Points on a hilly landscape, in no order, each with its height.
From any point a climber steps to the highest of the 2 points nearest to it. It stops when none of these is higher. Distance is the straight distance between rows; heights are no part of it.
taz h=58: [ 14 -12  -9   9  25  -7   6  -4 -22  14  11  -1 -10 -12  29 -22  16  53
 -19  -6 -19 -19 -10  15  33 -20  12  -1 -20   4   2  -1  29 -33  24   7
  -6]
vuni h=169: [-11  18 -25  -5 -31  -1   3 -23 -22  19  -4 -10   7  -8  32  13 -15 -11
   0   4  12  -2  13  22 -17   8  10  34 -13  24  29   5 -13 -10  -7  22
 -33]
detug h=262: [-17 -41  -7 -15  19   6  -6   3 -31  21   2   5   5   6  18   2 -21  21
 -20 -14  -4 -10 -23 -10   2   2  13   7   2  15 -10   7   9  -2  25 -24
 -10]
disi h=185: [  5   3   7  -6 -10  -9 -12 -19 -47 -39 -20  -1  27 -32  -1  34   1  -8
 -16 -24 -14  12  -5 -24   2   0   2 -21  11   9   8  -7 -13  29 -11 -25
   8]
loso h=334: [ 16 -13  23  -7 -22  24  -9   5  31  13  20   6 -11  29 -10   2 -19 -17
  25  -8  -8  25  12   2 -12 -15 -27  -1  18 -43  -8 -19 -21  -7   0   1
  27]
Nufo h=132: [  2  -9   3  -7  10  12  -5  -6  -3 -29 -37   9   6  -3  -4  12  24  -2
   4 -28  29 -13  13 -27  20  -3 -13 -19  24 -26  -2  14   7  24 -21  -4
  11]
vem h=559: [ -2  14 -21  12 -64   4  -4  20  25 -22   6  -7  -1 -14 -14  -8   5 -19
  -9  21   8  29   7 -24  -9  10  -6 -23  22  -3  12  -7   0  -1 -10  -5
  15]
rosed h=400: [  0  19   4   8  -4 -18   1  -7  -6 -25 -27   6  -5  -9  15 -14  -1   6
 -36   6 -10  -3  -1  -4   8   9   3 -18  -9  28  18  -2  11  -7 -17  23
  13]
zuso h=337: [ -9   9   8  -3  -1   3  36 -25  15 -12   8  -3   2   7 -52  23  15 -14
 -10   4   3 -19   0 -29  -1 -15  -3  -1   0  -7 -24 -20  -5  13  -5  11
   6]
bag h=560: [  2   2  -5   6   0 -26 -14   6 -21  16  33 -10  14 -13  38 -15   8  10
  20  10 -42  18 -23   8  15  19  26   1 -11  20  -5   8   5 -14  19  13
 -19]
kogud h=48: [-11   7   2  -6  -4  13  29  10 -23   8   5 -13 -22 -20   2  10 -15 -29
  20 -18  -1  13  11  18 -32   3  10 -14  18 -20 -18   8 -34   6  -6 -38
 -26]
Bifut h=146: [-13 -12   2 -20  -4  22 -11 -10  33   8   2  10  20  -7 -10  12 -19  18
 -42   5  20 -18   7 -34 -11 -10 -12  -4  16  10   7 -21  14  -1  19   6
  15]
mis h=558: [ 11  26   0  -1  28   0   2 -13 -22  13 -12  -1  14 -10   2 -30  16 -13
  46   2   8   9  -5  39  13  10   6  20 -30  21  -4  -6  -2  -6  -6  17
  -8]
tove h=148: [-18   4 -14   3  55  10   2  -9 -12  12 -18   3 -23   8 -21  -8 -10  14
 -15  -7  17 -20   8  19  -2  25  23   0 -20  21  13  32  34   0  -6   7
 -10]
zave h=439: [ -1  24   0  -1 -13   5 -15   9  21   6  19  -3  20 -15  -2   4   8 -16
  54  25  -8  23 -23  -4 -19  12 -18  21  -5   0  10   6  10   8   5   4
   4]
kefuv h=377: [ 15  -7  35 -24 -13  15  16  12  26   9  -1   1  -3  20 -14 -16   8 -17
  28 -14  -8  31 -11   3  -1   8 -13  10  20 -34 -14 -21  -2  -4 -12   5
  20]
Gilo h=298: [-10 -31  -6 -12  24   4 -17  16 -32  25  16  14 -10   2  29 -15 -14  30
 -21 -13  -3  15 -36  16   7   9  26   6   8  -2  -6  11  24 -32  16 -15
 -21]
soli h=394: [ 24 -29 -14   4  31  -5 -28  30   1  27  12   7 -18  23   4   1  -3  23
  19  16 -34 -16  -4  15   8  -9 -12  -4  -2   7   3  -6   3 -12  32 -11
  20]
kub h=404: [ 17  13  21   8 -18 -27 -20  -3  -8 -18   1  -8   6   6  17  14  17   1
  -2  14  -7   4  -3 -30  24 -21 -28  -6  -2  -3  -2   0  -6  19   4   8
  28]
tik h=208: [  1  -3 -12   8  26   9   9  -2 -12   4   2   9 -18  13 -40  -3 -17 -32
  12  18  -5  -6  12  -9 -19  22  23 -21 -10  28  -5 -11   7  -5   0  19
  -9]
Roso h=193: [-21  12   6  -2  -9  -8 -17   3   6 -29 -30   0   2 -20 -11 -16  11   5
 -24  -6   4  29 -23 -25  -3  31  10 -29  28  -8  16   9  37  23 -17  -6
  22]
zar h=45: [ -3 -10  12  16   5   6  -5 -10 -32   7  -8  -6 -11  10 -15  -3  30 -21
  26  11  19   8  -7 -24  28   6  19   5  -4  -2  -1  25  36  20   6   5
  11]
divo h=462: [ -4  -1   0  -6 -25 -16  25   3   7 -26  11   7  -8  16 -22 -11 -17 -44
  -4   5  -4  16 -15 -10  -9   9  -7   4 -13  11 -17 -11 -19  11 -20  10
  -2]
koseb h=222: [  0   2   1  -8 -11 -40 -14 -33   3  -5  16  -4  13   2   2  28 -11  -6
 -42  27  19   7   1   0 -11  -8 -12  18 -21  -2  -2 -10 -31  12  25  -9
  11]
Bozu h=84: [-26  37  37  -4   9  -7   9 -33  25   5   9 -24   2  -6 -32  33   6  15
 -26   3 -30  -4 -25 -16  22 -19   1 -19   3 -10   7 -10  11  23  21  -6
   6]
dit h=265: [  1  -4 -11  12   7  10  29   6 -17   9   8  12   4  19  16 -21   2  12
  33 -21 -13 -27  -2   0  -2 -19 -13  32 -23  15 -10  24   4 -13 -23  20
 -24]
kovu h=254: [  4 -25 -39  11 -17  29  -9  31 -18 -14  13  15   6  -1   0 -11  -7 -34
  20   6  15  13   9  -6  -8  44  26 -22   3  12   3   3  -5  -3   3   2
 -30]
vufev h=13: [ 12  -5  -4 -10 -20 -16  21   5  40  34  11  20  13   0  25 -45   2   3
   1   3  12  -6   5  26  -4   1  -2  24 -32  -7  -1 -24  12 -26   9  28
   7]
tizof h=440: [ -9 -11  -3   3 -43   2  11  -6 -22 -20  -8   2  -4  -1   8   8  -4 -19
 -36 -22   4 -10   9 -42  -9 -17  25 -13   5  13   3  -4   2  20  -5  -6
  -4]
bep h=191: [-13  -7   4 -10   9 -17 -22 -43  -7   8  12  -7  14  -3  -8  27 -25   7
 -48  15   8  -5  -9 -15 -10   4   1   2 -15  14  17 -13  -3  24  35 -12
   8]
Fop h=86: [ -9  21  11  11  17   1 -15 -14  -5  21   2 -31 -22 -13 -23  26  10  -7
  20  11  -9   7  -8  -5   8 -14   0  -9  19 -18  -4  30   1  19  10 -18
   6]
bado h=520: [  2  41  18  19  -2 -26  11 -18  15  10   2  -4 -34   1  14  -4 -18  -4
 -10  16 -38  -3  15  45  -7 -15   8 -12 -20   1   9  10  -9 -16  -4  12
   2]
nug h=183: [-29  25  11  -1  -4 -14  26 -14  19 -23 -16   8  -1  12   6  -1 -17   9
 -27 -11 -27   8 -20  45  -9  -1   9  15 -12  12  14   3  -8 -16 -32  16
 -28]
zeva h=451: [  7   5   9  -1  -8 -49 -23  -9  12  -7  15 -15  10   8   9   4   9   0
   8  26  -3   9 -12 -13   7  -9 -36  22 -27  -9   3  21  -1  20   7   1
  22]
Repip h=138: [ 25   3  -2   4  27  10   1  15  -4   0 -11  10  10  -2  11  15  -8   9
  37 -10   9 -32  28  26  -2 -24 -40   4   3 -20 -10  13 -30   4 -14 -16
  -9]
totu h=405: [ -1  11 -10 -16  -9   4  28  -2  32  -9 -23  10  12  -7  10  -8   7   6
 -15 -12  39 -25  23   9  -2 -13 -25  26   8 -21   1   3   6  -4 -29  21
   7]
gez h=333: [ -3 -14 -21  -9  25  12   1  30  -3   9   7   9 -13  -7  17 -34  -8  35
   5 -10 -38  17 -33  26   4  21  32 -19   5   8   2  -3  22 -36  10 -10
 -27]
Lag h=224: [-31   6  28   0 -24  -3 -10  -9   8 -16 -23  15   1  12  -8 -21 -11  10
 -42  -1  -5  26 -31 -29  -4   7  13   0  17  12  13   2  31  15 -27   8
  -1]
Dap h=481: [ 10 -29 -10  -5 -10  16 -20  32  27  14  19  -8  -4  22  12  15 -10  23
   3 -13  -4 -15  17  -8  12 -42 -17 -10  18 -16  -6  10 -19   7  20 -16
   8]
Gomi h=223: [-18 -33  -6 -21  24  -9 -14 -16 -31  15  -5  19  26  -3  -1  -7 -16   9
 -25  -9  25   3 -16 -13 -10  33  22  16 -26  12   7  11  27  25  27  -8
  -4]
pupub h=390: [  2   5   5   7   1  -8  -9  -1  -1  -6  15  -1  30 -12 -23  14  15 -21
  42  17  25  32 -28  -7 -22  20  -6  17   1  -9   1   0 -10  15  -4 -16
  -4]
sog h=402: [  3  10  18 -19  15 -35 -12   1  30  10   7 -22   8  -5  13  -6  13  19
   4  18  -2  17 -23  16  10   8 -18  24 -18 -24  -5  18  14   8  17  -3
  19]
vogav h=92: [ 11  11 -14  26  32  13  -3   6 -17   4  -7   2 -17  -7  -4   0  33  29
  26   4   2 -42  17   7  30 -29 -30   1  -2  -5   8  35  27   8   0  -1
   9]
bogo h=445: [ 16  12  27  29 -26 -14 -11   5 -20 -14  -8 -10  -8  14  18  16  15 -23
   1 -12  -5  13   7 -26  21 -26  -1 -12  14   9 -10  11 -15   4 -23  10
   4]
fabi h=133: [ -5  19 -12  -4 -49   0  11 -11  -1  -3   2 -15   4 -16  28  27  -6 -19
 -23  -2  21 -12  26  12 -13 -22  -5  20  -5  -1  11  -8 -31  -4 -11   9
 -13]
Pas h=576: [  5  18   6  11 -19 -36  17 -11  16  -8  -2 -14 -32  13   5   0 -16  -8
 -36  11 -25 -15  15   5  -2 -21   3 -13 -18   6  -7  -6 -25   2  -7  17
   6]
kirel h=85: [  0   9 -10  -8  -7   3  27  -9  23 -16  23  15  35  -8 -33  26 -14  -3
   7  12  -2  -9  -2  -9 -45 -11 -23   2 -10   8 -21 -34 -38   6  -9  -8
  -2]
Perin h=106: [-15  40  20   5  -6  -5 -19 -26  -2   2   6 -35  -4 -27 -16  25   1  -6
 -13  22 -13  18 -15 -10   4  -2   4 -13  15  -7   6   3   9  13  11  -7
  11]
pigi h=365: [ 12 -34 -28 -12  23  -6 -10  34   7  19  21   0 -19  18  13 -23  -8  42
   9  -4 -43   5 -20  31   5   9   2  -7   0  -8   3   3   7 -27  22 -13
  12]
Vak h=295: [ 22  -7  31  -3  -3  -6 -25   0  14   8  14  13   1  24   9   8 -38 -19
   1   0  14  15  21  12 -15 -10 -19   0   6  -9 -21 -14 -36  -6  -7   0
  26]
belo h=158: [ -7 -10  -1 -15 -10  -7   4 -11  17 -22  -5  -4  23  -8 -22 -14  19 -11
 -11   7  23   8 -22 -26   9  15  11   3 -14   0   2 -18  19  28   5   8
  17]
nem h=293: [ 28 -17  -1  24  -7  -5  16  22 -11   8  10   3  13  17  14 -20  22   7
  47 -19 -21 -24  -5   1  29 -21  -7  16 -19   3 -14   0   3 -18   0  14
  -1]
vaf h=116: [ 27  -8  20   6  33  17 -43  15  -6  13 -18  14   1  15   6  18  -9  11
  15  -3  16  -7  20  12  13 -15 -29  -9  27 -10 -13  15 -11 -10  -8 -13
   9]
saval h=161: [ 10  16   0   3  28   9  35  -4  -7  -2 -17  -1 -10 -15  -1  10  -3  -2
  16 -11   4 -28  30  26  -4  -7 -12  -5   5 -13  -9   1 -14  -8 -13  -6
  -7]
metir h=515: [-15  14 -18  16 -35 -22  33   0   3 -34   4  -5 -24   4 -16  -7   2 -31
 -24  25 -10  -5   4  -6  -4  -7   3   6 -24  17   2  -6 -27  11 -20  22
  -1]
bulon h=452: [ -7  13 -24  -1   5  -8  23   0 -12 -23 -31   3   0 -11   9 -32  16   5
  -2 -11  -1   0  -1  11   3  23  35  -5 -12  27  10   5   3  -2 -32  17
 -20]
vizo h=74: [ 14   5  -9   9   7  -2  -8   4 -20  12   0  -8 -13  -9  32 -10  23  34
  -3   1  -3 -16  11  12  23 -18  -9  12   0  -2   6  24  26 -18  10  -2
   8]
Rato h=81: [ -6  -3 -16   4 -10  18  22 -12 -10  -1  -2 -10  21 -19  -1  21  21  -7
   7   4  24 -21  15 -12  -1 -21  -7  22  -5  -8   9   3   3  20  15  -4
 -11]
gaz h=101: [ -3  -7 -13   8  10   0  13   2  -5  14   9 -11   3  -9  -4  27  22   9
  18   6   7 -33  18  -7   4 -36 -16  10  -5 -23  -8  15 -13  25  27 -31
 -14]
Femen h=165: [  0 -21  -1  -5  -7   2 -28 -14   4  15  19  12  23  -1 -11   9 -23   4
 -29  19  17  -7   1 -28 -11  11   1  -6  -2  16   6 -32   7   5  38 -10
  12]
Nevi h=156: [-12  31  20   1   4 -10   1 -17  -1 -16 -15   4   5 -12 -13  18 -42  -8
 -34   0 -21  13 -18  44  -9  12   0  -2  10  10  13 -10 -22  -7 -38   6
  -7]
zomos h=131: [-18  36  12  -2  18 -12   1 -27 -15  -4  -3 -29  -7 -21 -17  40 -14  -4
 -18  -1 -21   1  -8  31  -2   0  13  -8  -3   4  15   3 -13   1 -11  -9
 -13]
pup h=219: [ 10  11  13   2  14  -6 -18 -19 -49 -27 -24   3  12  -7   6  31 -26 -13
 -20 -12   5   2   4  -5   1   9  -3 -17   7  26   4 -14 -26   0 -30  -6
  -3]
tubat h=275: [ 38   1  10   7  38 -10  26  -9  -2  -8  -9   7  -9   8 -39 -11  16 -22
  42   7  -1 -18  18  22   6   7   1 -20 -15  -8 -26 -32 -18   2  -2   4
   7]
Rez h=340: [ 21 -26  -7  -2 -17 -11  -2   7   9 -21  12  -6 -20  18 -19   8  -2 -12
 -21  -1   4   4  24 -14  -7  -1  -8 -23   8  -9 -23 -23 -28  -2   9 -12
  13]
dus h=119: [  7   5  -6  20  10   1  -5  20  -8   8  11   0  -6   1  -2  16  12   1
  55  11   0 -21  22  17   1 -30 -33  10  -8 -26   1  32 -21  24   8 -18
  -8]
mev h=159: [  1 -11 -11   2   9 -11  -5  -1 -27 -49 -28   9  18 -20  -4  13  14  -4
   1 -27   8   8  -2 -24  -3  13   3 -25   5  -8  -2  14 -10  34 -18 -20
  14]
Dabe h=360: [ 27   3  18  -3  -2  -9   9  -3   5 -10   1  -1  21  -3   7   8  11   1
   6  -1 -19 -16   1 -18  10 -16 -18  -1  -3   2 -16 -30 -13 -16  10  13
  14]
Pavav h=47: [  2 -23  -7   6  -5  25  -4  22 -11  10  -4 -17 -34  19 -27 -22  23  -3
  13   2 -19  15  -9  -6  12  13  23 -11  24  -8  11   3  27   6  22 -13
   3]
Kefim h=385: [ -8 -13 -10   5 -18  18  -5   5 -43  -7 -14   9   2  -3  24   6  -7  -1
  -3 -31   4   0   5 -29  -7  -1  15  -3   8  17  10  16   7   7 -13  -3
 -14]
soluf h=73: [-12  16   0   0 -17  15  12   0 -11  18  -3 -12 -23 -31  16  -4   7 -26
  10   3  12  11  16  25 -14   2  17  10  23 -29  -3   9  -4  -8  16 -23
 -14]
fike h=503: [  8 -14 -17   9 -37  19 -24  27  25   6  10   4 -19   3  -2  -8 -10 -14
   0  12   8  24  19   1 -10  25   5 -14  23  -7  21 -11   3 -16  12  -5
  16]
Pipag h=167: [-21  11  -8  -6  -4 -22  -6 -13  26 -41 -22  -2  14 -24 -12 -13  11  -2
 -33  11  16   6 -33  -3  19  26   7   0   2 -13  21  15  23  24 -22  12
  23]
Fuba h=281: [ 14 -28 -17  21  -7   7   1  17 -28 -28   7  15  10  -6 -13  -1  16 -18
  21   8  26   6  16 -11 -12  24  10 -23 -12   6 -11  -8 -27   8  10 -15
 -20]
tapi h=261: [-24  11  32 -13   1  -8  -9  -9   9  -1 -15  -1   1  11  12   1 -15  34
 -53 -19 -14  20 -21  -3  -3 -15   5  -2  21  -1   5  12   7  -5 -23  -5
  -7]
Muz h=103: [ -1   8  -9  -5   2   5  15 -34   1 -10  20  10  38  -8 -31  44  -2  -3
 -28   8  31 -10  12   2 -28 -13 -18  -3   1   8 -17 -39 -40  -2   0  -8
  -1]
det h=395: [ 25  -1  25  32  -9  14 -39  16 -13  10  16  -6 -14  22   8   9  -2 -20
  33   8 -12  10   6 -13  18 -15  -6   2   0  13  -6  14 -10 -11   1  13
   4]
mazad h=186: [-22   6 -26   2  27  -4  -1   8  16  -7   9  14 -14   3  16 -23 -18  32
 -12   3 -22   3  -8  15 -20  27  15  -7 -18  35  27  39  18 -13  -8   4
 -20]
pado h=256: [ 14   5  25  -6 -10 -37 -25 -19 -13  15  21 -10  -5  12  14  21 -28 -26
 -23  19   7  10  10   7   2 -11  -3   6  -7  -4 -17  -5 -36   1  13  -6
  15]
Gigim h=381: [ -6  -4   5   1 -24 -11  10 -21 -19 -28   9  -5  -5  10 -27  23   7 -21
 -42   5  11  -2  10 -33  -2  -4   3 -21  -2   5 -25 -26 -20  13   0 -14
  13]
sedu h=453: [ 16 -41 -18   0 -27  24 -23  33   6  -6  -5   3   6   2   5 -11  17   0
 -10  -2  22  16  11  -9  16  28   3 -15  26 -12  12 -19  11  -8  20  -4
  12]
kozam h=303: [ 12  -5  14  -9  21   1  21 -22  19  -8   6   8   1  11 -61   1  18 -24
  17  13  12  -4  -1   3   1  11  -3  -8  -5 -19 -31 -39  -5   3  -3   7
  11]
lamog h=437: [ 16 -10   3   3   1   6 -49  27   8   4  15 -13  -4  19  14  21 -32  27
  16  -4 -30   4   0 -15   0 -27  -7 -24  22  17   3  12 -13   2   9 -19
  26]
nago h=302: [-18  -9  11 -10   4   4 -24  -3  -7   4 -16  -3 -13  -7  41 -14   2  36
 -46 -15  14  17  -3  -2   0  -8   7   2  24 -11   4  26  19 -17  -4 -14
  -8]
bolug h=27: [ 11  -5 -12   7 -17 -24  11   0  19  19  11  -3   3   0  21 -25  11   2
  -5  23  -4 -19   7   3  15  11   3   9 -41   5   5 -15  14 -18  23  22
  10]
Gom h=126: [ -3 -13  -8 -20  26  15   3 -14  17 -18 -16  17  30  -5 -23  20 -17   1
 -35   3  27 -23  12 -15 -18  -2 -13 -14  11   5  -3 -29  -9   2  -2  -5
   6]
Midon h=205: [-22  20  -2   3   1  11   3 -20 -13  23  17  -4   5   6  14  18 -26  -1
  20  -2 -25   5  -8   9 -23  -6   8  30 -14  29  16  20  -6  -3  -7  16
 -27]
luto h=229: [ -5 -23 -45   2   9  19   1   7 -29   1  12  23   0   8 -18 -12 -13 -29
  13   9  -6  -5  -2 -20  -6  32  35 -18 -10  46   1  -8  14  10  18  10
 -22]
Bivuk h=357: [ 13 -25   9  21 -17   9 -34  14  -7  21  13  21 -11  35   9 -12  -5  -6
  15   6  -9  11  -5 -20   6  10   0   2   8  27   7  -2  14 -31   0  31
   8]
tira h=42: [  5 -14   3   0  13 -24  13 -10  -6   9  -1 -13   3  -9   8 -22  15  22
 -29   3 -15 -22  -5   9  33   5  25  -3 -39   6  -3 -17  16  -8  31  13
   0]
lome h=473: [ -8  24  20  14   3 -15  14   3  42   4  -7  -1 -33  17 -12 -23  10   7
  -3   9 -38  12  -1  27  -3   4  15 -14  -5  -5   8   6  17 -11 -15  10
   2]
Gil h=496: [-19  12  -1  14 -50  11  20   9   9 -27 -16  -4  -3  -8   4   0   7 -13
 -19  -3  10   1  13 -33 -13 -17   7 -11  24   3   8   3  -1   9 -33  -2
  -2]
Dage h=59: [ 12  -6  -2  18  -2  15  -5 -11 -22  -1  -4   5  13  -7 -11   2  36 -20
  19   8  30 -12  15 -19  26  -3   2   7 -18   2  11  -3  21  19  18  17
  11]
sis h=187: [ -2   6  -7   0  12  21  20   1   3  12  -1   0  -9  -1 -17   5 -15  -7
  14   7  -9 -18   7   0 -19   1   6  -4  -1   9  -9 -20   5  -3  15   1
  -9]
mibo h=427: [ -7   8  34  -8   4   4   5   9  19   8 -13  -6 -12  10 -17 -26  -1   5
  12  -6 -20  31 -21   6  -1  22   5   0  17 -17   2  -3  18  -6 -16   2
   0]
lidal h=531: [  9 -26 -16  -2 -10  16  13  31  32  25  11   6 -16   3  27   1   6  23
  10 -17 -12 -38  30  16  16 -37 -25   9  11 -45 -12  -3 -10  -8  18  -8
   4]
Keto h=110: [  5   0   4   5  26   4   8   1 -17 -13 -21  -2  -1   6  -2  13  34  24
  25 -30   5 -26   5 -17  28 -23 -23   1   7 -15  -5  31  14  28 -14  -6
   8]
Muti h=469: [ -7  -3   0 -12  -2   8  32   1  30  26  -8   1 -21  -1  25 -17   0  24
 -13 -17   5 -26  25  15  -7 -33 -11  21   8 -29  -8   4   1 -14  -5   3
  -6]
tulu h=497: [ -8  26  -9   3  20  -2  32   0  -9  -6 -28 -13  -9  -8 -15 -40  31  -8
  21 -17   4  -7  -1  24  22   6  27   3 -32   6   1   5   6   7 -27  18
 -11]
deg h=324: [ 25 -28   1   4  -1  -9   7  19  -8   1   9   0  31  -3  23  -2   3   0
  29 -11   0 -17  -1   4  10  -4  -8  13 -15  -2 -17 -24 -14 -19  18   0
  -7]
bik h=166: [  3 -13 -30   3  34  -4   0  13  -7   4  -6   6 -30   8  -1 -32  -3  20
   7  -1  -7  -8   6  19   1  21   4  -3 -20  17   6  37  27 -11  -8   9
  -7]
mab h=311: [ 17 -27 -15  17 -17  17  -1  28  10 -37   8   9  -4  10 -25  18  10  -7
  12   0  12   6  24  -8 -12   4 -12 -26   5 -15 -12  -9 -27  12  -8 -16
   0]
difup h=328: [ 17  -9  25 -25  19  17  14  -4  19   0 -10   7   1   5 -28 -25   9 -14
   2  -2  26   5   1   6  15  20   1   0   9 -16 -22 -43   3  -8  -8   7
  17]
savag h=25: [ -5  14   9  -2 -23  14 -12   8  -1  10  27 -14  -8 -13  -1  24 -22 -14
  31  -7  -2  32   5   7 -31 -25  -6 -11  23 -25 -18  12 -37  13   3 -38
   2]
fel h=238: [-19  14 -25   0   9   9  31  -2  -5  19  11   6  -8  12  19 -11 -18  22
  15 -19 -24 -12   3  15 -20 -27   0  42 -21  20  17  28   7 -20 -28  17
 -42]
Mim h=401: [  5 -21 -11 -14 -10  26  -9  23  20  14 -13  17  16 -10  22 -10  19  17
 -16  -1  39 -11  10   0  19   3 -12   4  26 -13  10  -7  23  -9  19  -4
  14]
Punov h=32: [ -7 -30 -15   9   2  14  10  30 -25  10   0  -3 -41  25 -10  -8  -6  -2
  13 -14 -34   0  -7  -6   3   6  33 -23  17   6  -6   7  10   1   6 -15
 -14]
rek h=70: [-22  37  29  -2  35 -13  17 -22  52  -7  -7 -14  -8  -2 -40  24  -4  20
 -22  -3 -29 -18 -16  12  20  -7  -3 -24   7 -13   2  -4   5   4  -5   1
   8]
lobu h=289: [  3  13  28   0  -2  36 -24   1 -20   9  -6   5  19 -12  25  10 -12   5
   8 -12  10  12  -7  -1  -6  -2  -6   5  44  15   2  -6   1 -26 -22  -2
  -5]
nibi h=188: [-18 -28   1 -21  -1 -20   2  -6   2   7   7   2  23  17  -7 -18  -5 -11
  -6   6  21  10 -24 -26   0  25   8  31 -37  -1   0   8  26  23  19   3
  -2]
Rudek h=102: [ -2  17   6   0 -25  11   8 -15   3  20  -8  -7 -15 -29  32  14   0 -18
 -29   6  23 -10  40  16  -7 -16   2  13  19 -21   2 -11 -15 -19  20  -4
  -3]
Gikul h=69: [ -9  -5  -5  -5  -9  -3  24 -12  12   8  40   9  29   8 -25  23 -26 -19
  19  11 -17   7 -20 -19 -46   1  -9  17 -19  13 -14 -23 -27   5  12  -6
 -22]
faz h=351: [ -5   3  21 -25  15 -22 -22  -3  26  12  -9 -17 -14  -4  20  -8  13  37
 -34  -2   9  19 -10  12  18  10 -16  -5  20 -34   2  15  10  -7  15 -17
   9]
fol h=288: [  4  -3  16 -16  13  20   8   7  20  17  -9   7  22   9 -16 -45  15 -11
  13 -15  45   3 -17   1  16  11   4  28 -21  -1 -12 -32  25  -1  -8  27
   1]
Nifes h=493: [ -4   2   5  -4 -19   4 -18  13   8  29  37  -8  13  -7  18 -16   4  -4
  38  18 -24  34 -38  -2  -6  17   3  21  -1  13   6   4  21  -9  22   9
  -5]
luvi h=361: [ -3  -3 -13 -19  -1   2  -3   1  43  -5 -30  14   4  -3  12 -14  18  26
 -25  -4  37 -20  18  -9   6   1 -28  -1  20 -16  13   6  20  -7  -4  13
  20]
zuk h=97: [ 15  -6 -12  -5  31  21 -48  11  12  18 -14  13 -20  11  -1   4  -7  16
  21  -1  26   3  24  36  -3  -1 -27   2  34 -27   9  23   7  -3  -2  -9
  29]
Fato h=406: [-10  13 -15  -3 -10 -23  17  -3 -13 -20   9  -4  12  -8 -16  -7  11 -40
  28  17   7  20 -13   2  -4  24  17  11 -22   7  -3   2 -13  18  -4   5
 -16]
vonil h=624: [ 13  11 -11  -5  21 -18  -2  -5 -35   9   4  -8  17 -15  28 -15   6  12
  24   5 -13  -2  -8  29  10  21  18   8 -30  25   4  -4  -2 -17  12   9
 -23]
sadeg h=67: [ -5   0   7   8  18   2 -14   5 -18   8  -8 -23 -28 -12 -23  -3  29  -5
  35  13  -3  28 -16   2  14  22  22  -9  17 -20  -2  27  20  17   6 -13
   6]
lidu h=251: [  5  14  14  -1   6  19  -9   4 -13 -29 -22   9  31  -7  12  22 -26  -5
  -6 -15   4  -3  -2 -11 -10  -5 -13  -7  26  22  -1 -15 -17 -14 -30   3
   9]
Lizul h=336: [-16  -4  -4  -5 -15  25  -5  11 -11  15  -5   4   6  -1  27  -3 -20  -1
  -2 -17   6  13 -10 -12 -21  10  14  10  29   8   6  14   1 -21 -12  -8
 -30]
zib h=210: [-24  25 -23  -4  -9  -6  24  -6  31  -5   7  12   6   7  22 -13 -14  27
  -8  -9 -27  -8   0  20 -27   4  11  22 -33  28  31  17   6 -21 -27  22
 -33]

Two climbers start at each pair of points below. Name the first point that both come to, or write -.
pado, Rudek -> -
bik, detug -> -
soluf, zomos -> fel
nibi, bolug -> -
pup, Nevi -> -

For each start below, name the point where the climber stops.
tove -> zeva
belo -> lidal
tira -> vem
kogud -> zeva
Pipag -> zeva
nug -> zeva

Call two points neighbours if one is among the 2 nearest of the other. Go from one point of each pair to the other, from neighbour to neighbour, staying as high as possible. Name the lowest point that can't be avoided.
lidal, bogo -> Bivuk
lidal, vem -> luvi
difup, Gigim -> kozam
zeva, bogo -> kub
